Each row is a point on a tangle of strands that fork, close into loops and nearly touch. The rows are in no order.
In the rows, zero is written as 128.
Two points are linked if the straight distance between their rows is under 135. Some points are linked to none.
Q948: [109 138 142 126 101 192 110  92 110  82 121 175 159 124 121 131 109 119
  90 136 114 136 102 108  98  93 152 106 129 115 131 122]
Q32: [179  66  91 102  97 116 115 105  92 107 132 121 125  99  88 154 124 151
 139 134 111  77 117 156 117 105 148 133 136 110 119 105]
Q890: [ 79 142 185 109  75 117  84 135 147 116 126 148 182 149 165  60 149 109
 153 114 127 153 135 149 157 116 153 157 118  99 145 116]
Q295: [ 98 113 132 107 130 199 131 122 135  59 125 140 179 134 119 126 129 153
 132 151 107 104 132  80 136 109 233 115 137  73 116 151]
Q957: [ 86 106 136 112 113 150  95 135 141  96 131 137 165 150 157 106 146 156
 167 136  86 107 133 103 185 109 199 126 157  86 126 172]
Q549: [111 140 124 144 109  95 117 178  85 146  94 106 135 157 122 121 148 104
  74 121  91 181 134 184 110 118 101  84 143 164 114 107]
Q689: [ 65 157 125 110 128 185  98 119 169 135 121 151 156 195 159 117 159  93
 137 117 116 129 117  61 174  78 173 137 119  67 116 164]
Q717: [ 92 173 150 162 129 112  74 148 141  86 159 139 162 164 184 157  54 132
 123 124 134 160 123 104 138 138 213 108 145  91 127 174]
Q437: [165 131  84 106 185 152 172 150 129 131 112  70  91 133 116 179 125 144
 105 100 129 138 147 128 105 138 119 174  78 171 170 161]
Q476: [137 143 135 136 122  78 149 132 145 126  81 123 153  99 126 104 112 148
 143  96 186 170 154 127  96 187  78 128 109 176 118  89]
Q186: [103 159 154  64 129 126 125 146 143 169 114 109 158 184 135  80 173  81
 165 112 145 135 153 107 171 117  91 177  81 100 135 112]
Q217: [119 107  88 147 144 150  86 102 144 148 126 151 112 151  91 160 127 117
 111 123 105  86 114  78 141 110  97  91 159 105 104 130]
Q765: [147 152 121  77 127 175 128  69 119 127 126 169 120 167 139 133 153  78
 105 142 130 110 106  72 128  64 137 173  99  81 142 142]
Q72: [137 158 179 177  97 121 136 130 129 178 143 147 133 156 119  89 137 109
 108 141 143 161 159 193 120 166  96 180  75 157 139  74]
Q348: [121  97 111 116 110  92  76 160 105 106 128 126 169 158 134 135  90 146
 122 123  91 118 141 176 158 139 195 110 157  81 116 129]
Q67: [110 136 135  64 135 193 129 153 109  96 124 146 157 164 139 106 130  97
  89 166  63 118 129 118 163  90 169 139 110 101 157 162]
Q880: [135 173 120 150 116 142 114  84 109 123 120 128 105 138 157 159 171  79
 127  89 142 159  93  73  97  40 138 156 106 135 127 158]
Q814: [ 80 106 111 116 119 104 152 142 186 128  73 156 172 119 113  92 137 177
 135 114 145 149 145 130 131 152  97  74 161 110 114 109]
Q535: [106 119 138 100 170 127 158 182 138 143  93 134 148 132  87  74 136 157
 107 154  97 126 146 150 145 179  44  89 138 133 152 102]
Q134: [ 71 152 135 152  89  93 110 119 175 126  83 141 146 107 144  97 152 135
 155  68 189 199 121 110  87 115 120 107 137 132 114 107]
Q699: [115 127  98 121 132 188 163 136 127 125 116 122 157 131 101 166 104 117
  35 141 104 140 106 185  75  93 181 117 104 116 136 110]
Q786: [151 137 151 101 151 114 154 113 117 122 111  98 145  84 107 126 168 110
 152  94 186 138 111  96  76  85  53 154  97 124 126  90]
Q387: [ 78 140 121 111 133 111 113 178 153 124  92  96 149 163 156 131 154 127
 147  95 124 178 153 108 137 113 145 115 127 147 132 157]
Q383: [111 136 129 124 112 145 153 110 168 155 136 119 126 153 147 129 155 108
 127  99 137 125 122 136 118  78 132 164 106 127 142 133]
Q421: [166 124 100 118 176 132 120 130 127 115 158  87  76 126 136 182 155 126
 165 146 125 106 145  44 172 131 126 169 134 161 136 198]
Q598: [170 152 118 120 144 163 119  71 104 133 166 156 105 154 146 172  90  68
  81 132 135 108 105 101 122  92 167 185  84 103 148 157]
Q353: [163  98  87 103 156 153  85 116  89  68 135 146 130 111  98 198  66 164
 103 150 100 100 134 104 128 138 175 120 132 122 144 153]
Q569: [121 105 127  75 160 139 170 155 138 130 110 110 132 122  77 115 169 148
 125 129 136 110 120 123 108  94  69 106 143 114 141 104]
Q92: [ 96 136 128 127 113 171 150 128 148 150 121 137 155 167 118 128 145 105
  70 120 116 137 118 169  98  81 145 126 111 102 129 101]
Q941: [131 134 165 137  66 141  97  74 115  86 151 168 154 106 135 123  99 122
 120 126 146 125 103 146 106 101 172 147 121  98 131 109]
Q795: [130 108 120  92 159 147 143 172 156 124 141 120 149 151 117 139  71 147
  78 145 103 115 154 184 147 170 164 144 100 111 166 134]
Q443: [ 75 105 115 149 129 159 135 115 220 164 129 155 145 166 128 105 128 143
 124 108 117  99 128 129 152 135 131 103 146  85 123 134]
Q341: [166 130 110 112 159 116 131 131 107 102 169  91  95 147 162 198 119 161
 162 131 126 106 142  94 151 119 178 174 129 136 155 199]
Q664: [110 129 148 102 120 126 126 131 151 152 177 119 116 165 170  94 136 118
 196 128 135  95 149 108 209 137 140 185 130 105 149 172]
Q85: [102 120 130  86 160 132 104 138 162 121 104 128 156 140 106 116 149 140
 164 115 144 116 140  51 150 138  61 114 126 103 126 126]
Q771: [ 64 123 122 162 114 164 176 135 205 156 114 171 137 143 137  89 127 148
  87 137 102 137 122 174 131 135 143  83 148 124 131 129]
Q845: [169 153 161 123 153 106 101 109  86 136 131 117 119  95 107 132 161  62
 138 104 171 115  99  69  97  90  41 131 125 110  89  88]
Q623: [118 124 118 185 126  98 104 122 139 125 162 165  96 147 167 151  65 163
 134 145 105 109 131 128 163 164 170  89 176 122 126 178]
Q666: [158 132 121 150 155  83 134 142 139 124 126  60 113 102 153 162 146 120
 184  88 165 156 147  91 116 135 120 159 120 174 110 155]
Q418: [ 94 118 108 108 120 185 209 119 127 111  91  93 131  97 126 135 190 160
 143 121 132 147 104 133  71  45 184 133 133 128 130 124]
Q688: [130 128 109 173  98  78 142  93 166 134 103 122 141  92 142 132 117 146
 136  72 195 175 120 144  85 143 110 136 114 147 120 116]
Q891: [125 120 131 133 103  77  76 152  90 108  99 146 167 143 133 124  81 133
 101 120 111 162 157 183 139 174 142 105 134 136 123 107]
Q28: [119  99 128 145 142 126  97 145 116 158 160 143  99 149 140  99  95 128
 139 163  58  82 140 141 217 190 118 122 152 127 150 166]
Q33: [111 170 142 141 161 175 114 137 120 144 148 149 115 169 147 118  67 103
  94 146 102 139 145 117 167 201 114 145  99 167 172 162]
Q263: [ 87 166 131 129 119 174 110 109 132  91  93 160 170 129 133 156 118 130
  96 107 152 183 107  87  75 101 135  90 112 137 132 129]
Q628: [ 80 136 159 107 141 187 122 159 146 110 144 149 192 157 138  95  85  92
  83 168  77 126 116 133 157 124 179 131  99  89 155 149]
Q82: [108 177 129 144 149 146  89 140 112 139 144 124 125 188 176 159  82 104
 123 113 129 150 149  88 164 170 136 145 107 163 143 181]
Q330: [145 127 133 180 126  83 115 156 113 189 117 145 134 152  96  78 124 115
 118 166 102 133 172 193 152 212  89 131 123 153 101  77]
Q78: [138 155 163 174 110 138 158  97 134 155 139 151 108 121 134 115 103 115
  88 136 145 157 133 169  95 162  90 152  90 179 160 109]
Q673: [170 159 117 140 173 126 140 111 109  93 172 102 106 126 174 216  68 164
 134 115 145 126 127 115 110 127 180 180  98 136 171 187]
Q9: [128 158 150  67 142 166 138 125 136 155 144 140 142 172 129  97 127  95
 120 139 131 117 156 125 174 156 107 207  67 113 167 120]
Q133: [113 124 119 120 125 165  75 108 117 124 131 171 153 157 115 144  94 102
  93 138  93 107 121 115 145 120 133 114 125  94 127 126]
Q41: [130 101 103 143 135 107 117 101 149 114 132 207 149 105 116 135  22 169
  88 153 131 103 135 158 131 198 169  84 143  91 126 117]
Q392: [ 83 148 160 104  98 111  94 153 135 160 113 128 163 169 126  70 181  90
 141 114 120 146 130 139 157 100  97 139 112  90 127  98]
Q309: [121 151 116 147  90  75  73 154  81 145  94  98 133 149 108 134 159  82
  86  88 127 179 120 167  90 101 107 113 126 131  98  80]
Q943: [115 109 107 107 158 176 215 125 142 110 106 113  86  63  91 126 169 191
 133 155 138 131  94 118  84  89 103  89 155 153 157 140]
Q147: [152 116  85 122 147 161 146 134 103 148 120 115 107 144  97 183 115 111
  55 125  87 119 125 177  94  99 136 134 107 141 147 120]
Q338: [145 121 101 101 113  95 129 125 122 115  89  77 163 120 124 157 156 133
 143  58 171 164 127 140  79  82 133 165  98 115 119 105]
Q626: [121 143 156 138 137  83 156 202  84 137  96  98 126  98 114 100 170 101
 101 141 129 179 125 169  97 116  74  64 175 167  93  96]
Q328: [162 116 120 166 105 151 139  49 116 110 180 136 101 100 155 166 121 155
 156 118 140  81  80 117 115  80 209 155 124  99 126 152]
Q736: [108 114 152  99 136 151 116 162 142 135 137 152 178 156 130  99  98 122
  92 155  80 121 148 175 178 174 141 148 101 100 162 124]
Q511: [ 83 153 165 127 117 128  74 154  89 109 100 148 143 131 142  86 151 104
 143 134  95 159 120  79 142 117  75  77 152 150 131 142]
Q986: [181 138  97 102 170 160 104  72  99 146 149 149  89 146 109 184  83  89
  97 123 138  91 132  91 133 139 118 189  72 112 158 134]
Q66: [160 143 132 152 169 103 123 136 161 152 123  89 114 107 125 139 128 102
 170  90 181 129 140  62 118 170  61 137 121 151  93 109]
Q108: [137 184 115 132 142 109  77 165 101 169  88  90 147 191 121 134 125  83
 124  87 150 159 143 101 124 163  82 128  78 158 104  85]
Q139: [150 140 128 131 129 134  80  97  74 188 173 156 103 168 114 123 105  66
 123 160 109  91 145 139 184 158 117 184 101 114 133 110]
Q242: [140 134 123 105 174 109 113 184  70 101  85 105 134 112  92 144 134 123
 108 133 118 153 129  92 103 140  50  58 159 161 102 115]
Q101: [ 89 154 168 168 150 126 152 164 167 206 145 113  94 144 136  73 182  71
 131 134 130 133 123 129 146 124  50 100 148 141 105 117]
Q873: [ 74 162 139 144 143 139  79 163 140 135 142 137 164 188 184 130  88 108
 117 121 104 150 136 106 187 161 164 124 120 106 141 180]
Q331: [119 132 177 122 102 132 146 129 140 100 192 133 151 132 163 118  76 136
 129 163 127 108 114 171 131 119 223 147 114  94 152 142]
Q491: [151 148 125  87 152 158 144 114 139 154 168 113  92 162 140 117 118 105
 153 135 141  92 153  95 182 157 115 206  91 129 163 156]
Q22: [181  93 142 111  93 101 154 139  66 104 133 106 108  79 114 117 128 145
 127 163 105 132 139 185 117 150 115 149 118 185 147 112]
Q142: [152 119 140 157  74  86 109  96 105 143 183 131 124 129 145 146  99 136
 132 123 138 103  99 216 115  97 216 155 129  73 114  97]
Q123: [177  94 142 145 114  88 123 129 120 122 138 126  97  41 111 117 147 106
 143 144 123 103 113 129 118 139  73  73 190 126  65 101]
Q46: [123 102 106 132  56 106 115  85 129  90  95 164 174  82 116 111 101 180
 124 125 163 139 110 161 103 143 171 107 163  90  98  93]
Q745: [115 105 106 145 163 142  90 125 151 141 156 170 112 148 131 140  64 150
 120 152  85  81 136 119 188 192 139 105 152 104 146 168]
Q460: [127  93 118 134 109 104 153 138 157 112 121 106 115  92 133 123 152 149
 161 128 124 132 132 120 121 120 124 101 165 156 113 148]
Q904: [141 180 138 122 111 117 100 129  83 155 122 109 108 169 153 129 168  45
 110 106 131 156 121  97 126  77 108 167  97 148 119 135]
Q778: [133 120 133 108 133 192 152 133 121 136 158 143  75 134 106 117 139 114
  84 185  53  90 121 160 151 111 123 130 121 139 175 151]
Q442: [ 88 153 170  98 178 109  85 194  98 113  91 127 156 118 127  95 165 103
 160 127 136 153 117  58 143 120  51  58 151 119 100 120]
Q836: [126 111 142 136 144  79 101 127 139 152 154 176 161 148 127 124  37 148
 112 147 123 106 156 189 157 207 159 125 121  74 132  98]
Q747: [150 116  89 178 117 132 148  85 109 113 120 131 118  82 140 178  85 152
  89 114 141 157 101 168  74 125 150 118 115 155 131 139]
Q615: [162 100 108 107 138 182 114  88  93  77 163 156 120 106  99 170  76 143
 107 169 103  62 105 111 118 105 225 131 118  87 132 141]
Q956: [132  96  97 137  74  93 116  91 131  86 100 111 156  75 133 138 141 180
 174  96 181 155 108 129  94 116 175 133 155 108 102 119]
Q629: [116 122  86 120 170 193 155 104 178 118 119 132 118 135 102 181 154 159
 122 120 143 110 116  72 108  97 129 128 120 121 143 147]
Q686: [120 163 156 152 117  91 126 123 137 122 104 158 155 137 154  87  75 140
 132 111 169 167 161 129 124 218 110 135 107 178 137 112]
Q984: [135 163 137 161 117  90  71 158  77 146 110 113 136 174 141 112  96  97
 120 112 116 158 154 150 141 188 118 135 114 172 115 106]
Q813: [114 146 141 177 114 123 128  99 145 168 121 169 122 139 110 119 123 106
  82 116 143 147 123 153 101 145  63 101 122 142 126  86]
Q898: [ 55 130 126 147 136 217 166 105 162  93 101 148 130 118 126 123 166 172
 143 151 109 134 127  79 112 102 189  81 165 130 124 153]
Q366: [103  92 117  73 129 139 180 160 158 125  92 125 161 122  94  95 146 176
 114 144 117 130 139 174 118 131  93 104 137 118 154 100]
Q808: [135 115  65 151 163 141 111  95 172 134 130 112 117 151 100 205 158 144
 132  99 144 107 119  61 125 102 126 125 136 117 104 153]
Q532: [ 97  99  99 157  46 103 138 112 143 126  86 147 153  99 122  88 140 170
 111 129 130 138 107 190 115 129 187  77 178  95  76  94]
Q367: [120 146 157 136 112  97 115 113 144  96 136 160 158 128 169 132  57 162
 131 109 176 159 149 135 121 184 154 133 124 131 150 139]
Q889: [127 106 160 125  95 135 148 155 100 142 154 128 100 123 121  77 173 112
 119 184  58 114 128 177 154 104 108 121 144 155 144 135]
Q381: [137 109 157 156  81  80  76 121 103 140 144 139 120 122 122  93 132 103
 147 138 105 113 133 149 160 146 104 122 152 130 112 116]
Q843: [153 110  93 152 116 112 189 123 108 136 113  76 114  67 125 142 160 135
 120 117 131 160  93 181  76  81 106 121 131 161 116 119]
Q798: [168 118 132 134 128 162 162 107  99 139 155 133  51  87  90 130 144 126
  88 176  81  97 101 159 112 107  92 127 121 170 168 131]
Q659: [118 132 175 128  97  78 101 147 104 100 161 144 134 134 188  93  86 164
 170 151 100 122 149 155 184 169 172 125 166 110 149 164]
Q481: [149  92  78 119 148 115 100 138 113  71 109 112 131 112 114 183 113 180
 131 143 107 131 151  96 133 155 142  95 161 154 123 167]
Q259: [191 103 148 134 104  88 154 114  74 124 167 139  87  80 129 128  86 173
 128 174 117 111 128 208 120 184 150 151 104 174 155 111]
Q601: [200 168 148 160 161 123 142 151  69 149 129  83  96 102 116 115 132  72
 132 141 117 134 129 125  96 155  74 157 109 203 112  87]
Q980: [130 157 145  98 125 104 102 147 129 133 113 106 174 181 140 128 110 114
 128  80 166 153 162 145 129 153 139 181  73 122 137 100]
Q609: [174 108 157 150 128  96  97 150  94 161 156 112  92  92 103  95 145  64
 145 162  92  90 138 134 158 157  69 110 166 136  68  96]
Q335: [168 135 133 151 125 101 118 112 110 141 160  93  97 132 156 146 120 106
 163 100 156 121 133 113 138 137 123 180 108 155 126 148]
Q23: [ 91 140 107 130 154 176 148  97 165 103  94 143 147 113 110 170 159 171
 134 108 168 157 110  65  75  94 117  98 131 136 134 130]
Q436: [165 187 134 103 149 103  93 131  77 154 114  96 110 156 131 137 177  31
 137  99 160 135 113  50 127  85  68 141 106 111  84 112]
Q395: [ 68 128 130 150 106 138 140 149 167 167 101 156 174 166 114  91 151 128
  76 126 100 152 121 196 121 115 127  86 142 101 120  95]
Q912: [ 64 140 107 160  68 122 139 116 162 124  73 148 154 110 135  91 152 152
 117 104 153 182 110 153  84 107 161  80 167 117  97 101]
Q877: [ 98  95 115 131 128 103 111 131 207 136 130 108 131 143 134 121 172 149
 203 107 144 109 142  74 169 113 136 121 164  95  99 153]
Q122: [ 81 162 152 152 139 150 138 156 155 169 118 146 140 171 155  86 108 110
 100 130 108 156 153 147 159 188  92 124 106 161 153 136]
Q334: [169 127 110 106 161 142 174 137 120  97 138  90 113 112 147 177  83 164
 104 112 135 140 143 157 103 149 167 173  78 166 188 166]
Q183: [130 149 135 144 135 102 141 104 161  95 150 129 155 115 180 176  59 186
 149 100 194 151 129 131 100 152 189 150 120 108 148 148]
Q55: [132 168 107 168 151 156 114  77 134 120 146 131  94 145 170 194 156 103
 138 115 148 148 107  46 127  74 163 167 112 150 134 200]
Q347: [135 160 177  98 206 116 111 209  83 127 119  97 125 107 132 119 186  71
 138 112 159 137 113  93 130  98  63  66 169 123  68 105]
Q541: [202 116 130 137 135  86 148 157  66 115 110  95 104  73 101 116 117 118
 128 158 113 132 149 162 101 183  90 132 131 199 107  84]
Q166: [117  97  78 173 114 121 146 114 160 123 108 140 109 106 119 148 133 166
 119 129 123 133 117 121 114 133 135  69 180 147  97 148]
Q20: [146 117 132 119 122 126 121 108 109  95 113 163 129 100 110 122  88 152
 109 138 132 135 144 123 116 178  80 113 124 165 151 117]
Q674: [127 145 134  94 134 163 155 150  79 111 117 117 106 146 128 135 165  99
 100 145  95 144 122 119 106  60 113 127 122 163 157 152]
Q975: [133 139 185 108 219 153 189 192 139 131 143 102  69  60 131 109 179 104
 150 154 144 124 123 102 118 110  64  91 170 156 119 129]
Q52: [128 163 139 143 148 136 103 127 136 164 135 117 111 147 129 104 123  82
 157 118 146 124 141  67 161 175  60 141 110 159 113 125]
Q905: [116 123 149  45 162 150 154 136 143 120 114 125 139 130  99 100 183 128
 163 135 152 104 124  76 127  73  76 138 123  96 148 113]
Q35: [116 145 108 120 162 106 125 170 133 122  92  72 131 140 141 179 172 119
 150  86 148 184 148  77 101 104 116 124 110 171 119 152]
Q465: [ 92 152 148 174  92 104  82 113 171 159 154 137 129 173 167 114 120 104
 138  85 160 135 124 134 154 132 158 147 132  96 119 140]
Q658: [170 134 156 108 169 117 122 189 107 147 134  72  95  90 131 120 180  61
 149 133 110 106 142 114 145 123  76 111 167 119  61 104]
Q141: [126 101  77  94 132 119 111 129 169 104  91  94 182 146 110 177 146 168
 149  71 165 132 140 106 110 106 160 135 126  91 106 120]
Q192: [ 86 119 141  83  97 178 181 139 134  94 103 123 158 114 138 100 164 149
 137 142 117 155 126 159 103  64 185 131 131 129 147 127]
Q15: [ 99 152 126 167 142 118 127 128 165  78 149 134 163 138 164 171  62 180
 135 135 158 149 126 111 111 149 230 105 159  97 120 167]
Q929: [114 103 107 116 124 193 150  96 158 103 130 120 145 142 118 145 158 163
 146 120 130  82 124  91 128  89 228 138 134  66 103 136]
Q277: [ 94 145 137  71 152 179 133 163  84 110 107 141 132 168 127 101 179 110
 112 159  68 128 112  88 152  61 110 108 143 121 151 164]
Q384: [103 139 128 129 122 136 120 109 203 143 116 159 188 153 127 129  87 132
  95  88 176 136 135 142 111 158 132 130  94  91 127  92]
Q196: [105 107 103 108 105 100  92 157 146  93  93 111 177 147 135 132 131 167
 146  99 131 151 146 140 137 126 177 110 158 103 113 138]
Q151: [123 111 118  91 118 125 112 112 166 155 152 120 128 172 135 109 170 104
 178 114 135  84 135  86 188  92 135 174 134  73 117 152]
Q21: [127 172 139 103 177 123 134 165 128 174  98  97 156 172  96 112 147 103
 133  98 174 136 138 102 110 156  42 129  78 139 113  66]
Q748: [150 114 130 117 176 144 149 144 161 113 150  96  79  76 122 143 169 126
 178 150 122 105 138  52 142 123  86 125 148 153 123 165]
Q272: [160  66  66 109 116 103 122 131 108  89 126 103 132 111 116 181 109 207
 151 128 122  98 128 147 128 131 194 109 165 108 109 141]
Q523: [131 130 128 149 138 103 189 153 100 148 100  93 117  71 108 120 169 126
 100 129 160 173  91 170  64  88  67  85 156 157 107  94]
Q324: [ 62 146 155 151 131 141 144 160 147 133  92 176 142 137 161  74 118 133
  99 144  82 171 145 140 150 172  97  79 140 171 163 159]
Q267: [125 126  89 117 159  97 145 153 119 119  70 112 143  89  92 157 132 158
 110 112 166 171 120 109  78 138  57  64 159 150 100 105]
Q692: [106 125 129 153 126 119 113 112 198 163 164 151 134 173 158 127  88 144
 142 107 153 102 139 126 167 163 144 142 138  85 133 149]
Q438: [107 117 131 130 123 166 187 136 173 104 154 110 134 123 161 142 103 163
 129 141 133 126 125 161 112 111 233 136 123 120 149 166]
Q733: [128 140 100 144  77  97  93 122 110 118  99 100 150 127 126 144 149 114
 105  64 154 176 101 167  77  80 155 143 119 107 108  98]
Q336: [106 159 113 120 133 188 117  85 149 134 145 156 108 178 154 146 166  87
 130 138 127 118 112  44 158  71 163 152 124 102 129 186]
Q846: [110 149 146 102 131 135 128 132 154 152 103 137 177 164 112 113 118 126
 105  99 162 149 155 139 114 164  81 140  76 126 149  76]
Q16: [184 121 135  93 134 113  92 117  61  84 125 116 127 109 104 139  94 129
 150 134 128 112 154  93 130 168  89 160 106 167 136 114]
Q407: [152 164 154 115 147 145 148 151  87 127 129  93  92 122 133 113 149  85
 126 142 108 142 137 103 118 128  84 155 108 198 150 137]
Q48: [ 97 100 125 136 144  91 123 173 180 108 112  97 115  98 146 125 179 139
 201 134 123 154 152  78 151 119 134  91 186 152  94 162]
Q888: [155 154 165 147 129 112 128 174 103 179 119 119 148 157  85  73 154 107
 133 159 123 151 165 166 131 179  72 163  93 148 112  50]
Q391: [133 109 110 186 112  63 106 126 124 117 130 172 100 121 143 125  76 153
 127 142 113 119 147 131 162 195 123  77 177 160 109 161]
Q402: [111 111  95 123 115  81 128 136 181 123  82 157 183 138 122 124  82 173
 109  92 165 147 158 151 130 189 125 104 134 108 109 103]
Q303: [ 80 166 166 146 136 144 151 169 139 186 136 112 101 168 154  68 163  78
 135 148  99 152 143 131 170 141  78 132 122 174 147 145]
Q704: [124  97  70 152 110 109 179  83 166 114  75 112 145  44 129 141 150 208
 158 120 189 159  98 126  77 115 135 109 153 133  94 120]
Q643: [207 113  80 113 175 121 118  91  86 122 128  96  96 105  99 195 111 122
 125 101 137 100 127  90 110 124  96 181  79 133 141 137]
Q128: [ 93 118 114 148 148 194 172 104 132  93 112 134  95  85  96 141 194 176
 153 163 123 119 100  59  96  80 139  74 181 149 128 149]
Q999: [101 177 157 136  89 100  79 122 135 149 145 118 111 164 173  97 163  62
 163  87 158 152 126  99 151  97 133 176 114 130 124 144]
Q316: [146 108 162 104 102 109 146 124 127  85 183 149 129 114 170 120  66 198
 160 163 124  90 128 165 145 156 194 135 139 103 155 143]
Q17: [179 125 143 140 109 151 143  68  91 101 197 151  79  97 162 154  98 140
 133 152 119  83  90 134 125  99 179 170 102 134 163 163]
Q301: [113 118 154 145 119 108 156 139 182 175 141 108 111 120 117  87 191  98
 152 118 145 114 119 137 124  90  75 119 148 113 102 100]
Q989: [148 115 137 133 110  99 115  92 130 103 184 154 132 113 151 160  53 190
 163 143 139  82 116 148 129 142 203 117 152  65 125 120]
Q305: [133 106 117 165  73 142 130  88 130 150 152 131 121 138 123 133 139 119
 114 113 120  97  98 187 114  81 199 135 136  83 103 107]
Q405: [119 110  88 130 141 204 208 102 148 103 107 105 110  76 121 157 158 188
 129 137 130 140 100 131  80  81 178 126 125 151 155 155]
Q346: [167  94 157 113  94 142 146 101 119 121 194 145  65 100 141 113 132 152
 156 175  96  69 107 145 163 124 149 154 117 146 166 151]
Q26: [173 139 144 122 121 105 143  89 116 156 127 103 142 117 112 128 153  99
 137  92 174 127 124 142  95 109  71 196  68 124 130  75]
Q531: [165 111 128 143 118 112  98 105  94 155 169 127  88 140 124 148 107 101
 129 134 115  90 133 143 153 141 127 159 121 135 130 130]
Q751: [125 113 108 137 123 149 140  96 152 142 117 178 128 116  87 133  98 142
  75 130 135 120 122 151  99 146  85  95 130 121 142  93]
Q739: [131  96 109 104 131 171 175 142 166 100 139 132 118 110 124 139  97 185
 105 153 106 104 126 163 132 147 184 115 127 129 161 158]
Q953: [153 141  98 140 171 155 175 145 129 173 126  91  74 143 101 161 126 114
  71 118 104 124 136 157 106 141  97 152  93 177 164 134]
Q110: [157  82 122 143 114 101 114  89 142 148 184 172  92 118 124 133  76 170
 144 151 119  55 121 167 154 174 156 115 140 100 129 120]
Q4: [149 121 123 170 140  66 108 139 111 178 129 166 123 155 113 104  67 142
 121 150 110 105 174 192 169 235 130 133 127 137 120  95]
Q389: [101 135 145 111 100 130  49 130  94  99 108 161 174 147 127 106 129 115
 129 122  89 138 128  98 155 115 107 100 137 105 122 127]
Q302: [147  65 105 132 123 129 131 118 161 144 149 147  83 110  93 115 122 157
 136 153  93  63 123 138 162 159 105  93 156 122 124 131]
Q363: [127 158 142 117 121 126  80 131  74 186 139 139 143 181 110  81 143  52
 134 153  93 120 140 126 205 160  79 170 105 102 118  97]
Q256: [128 197 134 119 143 156  93 144  75 172 136 128 140 182 120  69 124  52
 154 152 115 132 136  82 191 192  68 164  91 152 120 105]
Q805: [164  66 126 112 125 104 109 148 104 137 163 126  89 116 106 102 114 142
 158 173  63  62 144 150 192 177 117 125 146 128 133 137]
Q834: [156 133 124 119 187 123 163 175 115 145  95 119 108 117  62  86 118 143
 100 159 115 125 149 149 119 202  42  97 132 165 137  80]
Q620: [139 144 167 103 199 144 156 152 129 111 144 106  82  70 136 138 194  88
 175 147 149 122 113  44 119  64  75 116 158 133 109 146]
Q385: [154 118 148 101 139 147 185 128 126 141 138 113  95  98  85 108 165 126
 114 152 122 102 117 154 107 109  66 138 115 144 154 102]
Q895: [133 111 167 147  59 104 105  99 117 115 153 170 139 112 135  99 121 130
 130 145 124 122 123 178 134 133 143 131 135 120 132 109]
Q512: [188  70 112 133 108  80 103 109  96 131 136 114 107  75  84 146 133 115
 143 128 123  92 115 141 113 120  92 113 151 119  80  89]
Q579: [166 121 135  61 124 122 111 126  90  92 113 111 149 129 116 137 138 118
 144 117 133 119 150 101 125 110 110 173 101 134 144 124]
Q868: [127 114  95 137 142 100 167 117 146 113  79 116 141  41 101 140 153 170
 143 124 196 164  94  97  68 109  73  76 168 129  89 106]
Q8: [129 124 126 168  90 142 191  78 126 146 129 120 119  80 124 120 159 132
 113 125 145 153  80 192  70  70 114 138 108 140 135 103]
Q102: [104 125  81 185 125 138 124 103 156  99 111 152 148 132 133 177  90 171
 101 117 146 149 121 115 103 144 198  81 163 124  96 150]
Q558: [ 99 138 160 141 190 125 207 181 157 141 111 116  76  69 134 101 163 123
 132 147 151 167 126 115  93 123  66  66 171 185 122 135]
Q220: [134  92 103 121 115 192 177  90 165 129 141 135 129 118 100 142 139 154
 110 125 127  77  99 156 102  93 181 138 114  84 128 108]
Q923: [157 105  96 127 126 149 139  86 122  96 148 104 132 124 136 185 138 166
 156 112 138  86 106 111 116  77 227 160 126  74 109 148]
Q285: [191  81 114 130 131  84 117 105  86 141 160 159  71  83  98 148  71 168
 129 165 108  77 131 179 133 197 135 115 121 155 146 112]
Q951: [172 107 114  76 119 136 141 100 118  95 135 115 134 124 130 154 150 135
 156 119 137  97 126 102 126  76 159 187 107 104 147 150]
Q708: [171 132 143 132 110 108 121  76 107 150 195 137 118 145 152 162  89 101
 125 131 142  83 108 176 129  90 198 195  92  67 135 112]
Q840: [122 126 145 155  89 114 130 168  97 143 135 120 115 143 142 100 141 106
  98 152  75 156 151 201 143 130 135 128 135 172 140 136]
Q577: [139 113 119 189  87  48 150 145 118 131 125 145  86  94 151 106 119 131
 115 146 113 146 138 167 141 174 131  85 174 190  99 151]
Q463: [105 127 170  83  89 128 124 145 117  78 118 131 162 119 158  94 136 135
 152 128 125 159 152 144 134 108 165 150 119 143 158 141]
Q644: [ 85 168 161 136 123 139 107 119 111 106 103 156 136 117 132 115 154 113
 137 117 151 172 101  69  91  84  77  83 143 152 131 126]
Q413: [117 111 128 144  98 119 147  92 185 160 135 114 124 122 121 114 183 112
 162  87 164 102 103 126 106  66 114 148 132  88 106 101]
Q425: [158  92  95 128 123 101 100 149  69 167 127 110 113 146  88 165 128  97
  85 141  72 112 146 202 125 114 136 128 123 139 122 102]
Q105: [ 89 145 160 127  98  91  74 153 124 100 152 124 140 160 201 102 120 143
 183 123 117 138 138 132 181 119 199 144 158 102 137 177]

A piece is all that can be reached along the links. How many separate loops has the piece of each point below (a circle has one, a figure eight two, a Y none), and how many tips (points with one link)?
Q41 | loops 1, tips 4
Q843 | loops 5, tips 5
Q463 | loops 0, tips 8

A fork is a point with three links, a tip a point with one. Leave the first point through the second and follow the links. Name the first fork or tip that comes.
Q9, Q491 | Q15
Q736, Q628 | Q110
Q147, Q953 | Q558
Q975, Q620 | Q147
Q259, Q22 | Q316
Q579, Q16 | Q41
Q183, Q367 | Q242
Q102, Q166 | Q898
Q41, Q836 | Q923

Name the points in between on the shortest way along the links from the first point to the second, in order.
Q609, Q21 | Q381, Q531, Q335, Q666, Q35, Q387, Q196, Q348, Q891, Q984, Q108
Q843, Q808 | Q523, Q626, Q549, Q309, Q733, Q338, Q141, Q196, Q387, Q35, Q666, Q335, Q531, Q381, Q895, Q941, Q948, Q133, Q217
Q15, Q413 | Q717, Q873, Q82, Q33, Q122, Q303, Q101, Q301
Q905, Q141 | Q569, Q385, Q798, Q778, Q889, Q840, Q549, Q309, Q733, Q338
Q463, Q324 | Q890, Q392, Q186, Q9, Q491, Q664, Q151, Q877, Q48, Q460, Q166, Q102, Q15, Q717, Q873, Q82, Q33, Q122
Q324, Q912 | Q122, Q33, Q82, Q873, Q717, Q15, Q183, Q367, Q686, Q476, Q688, Q134
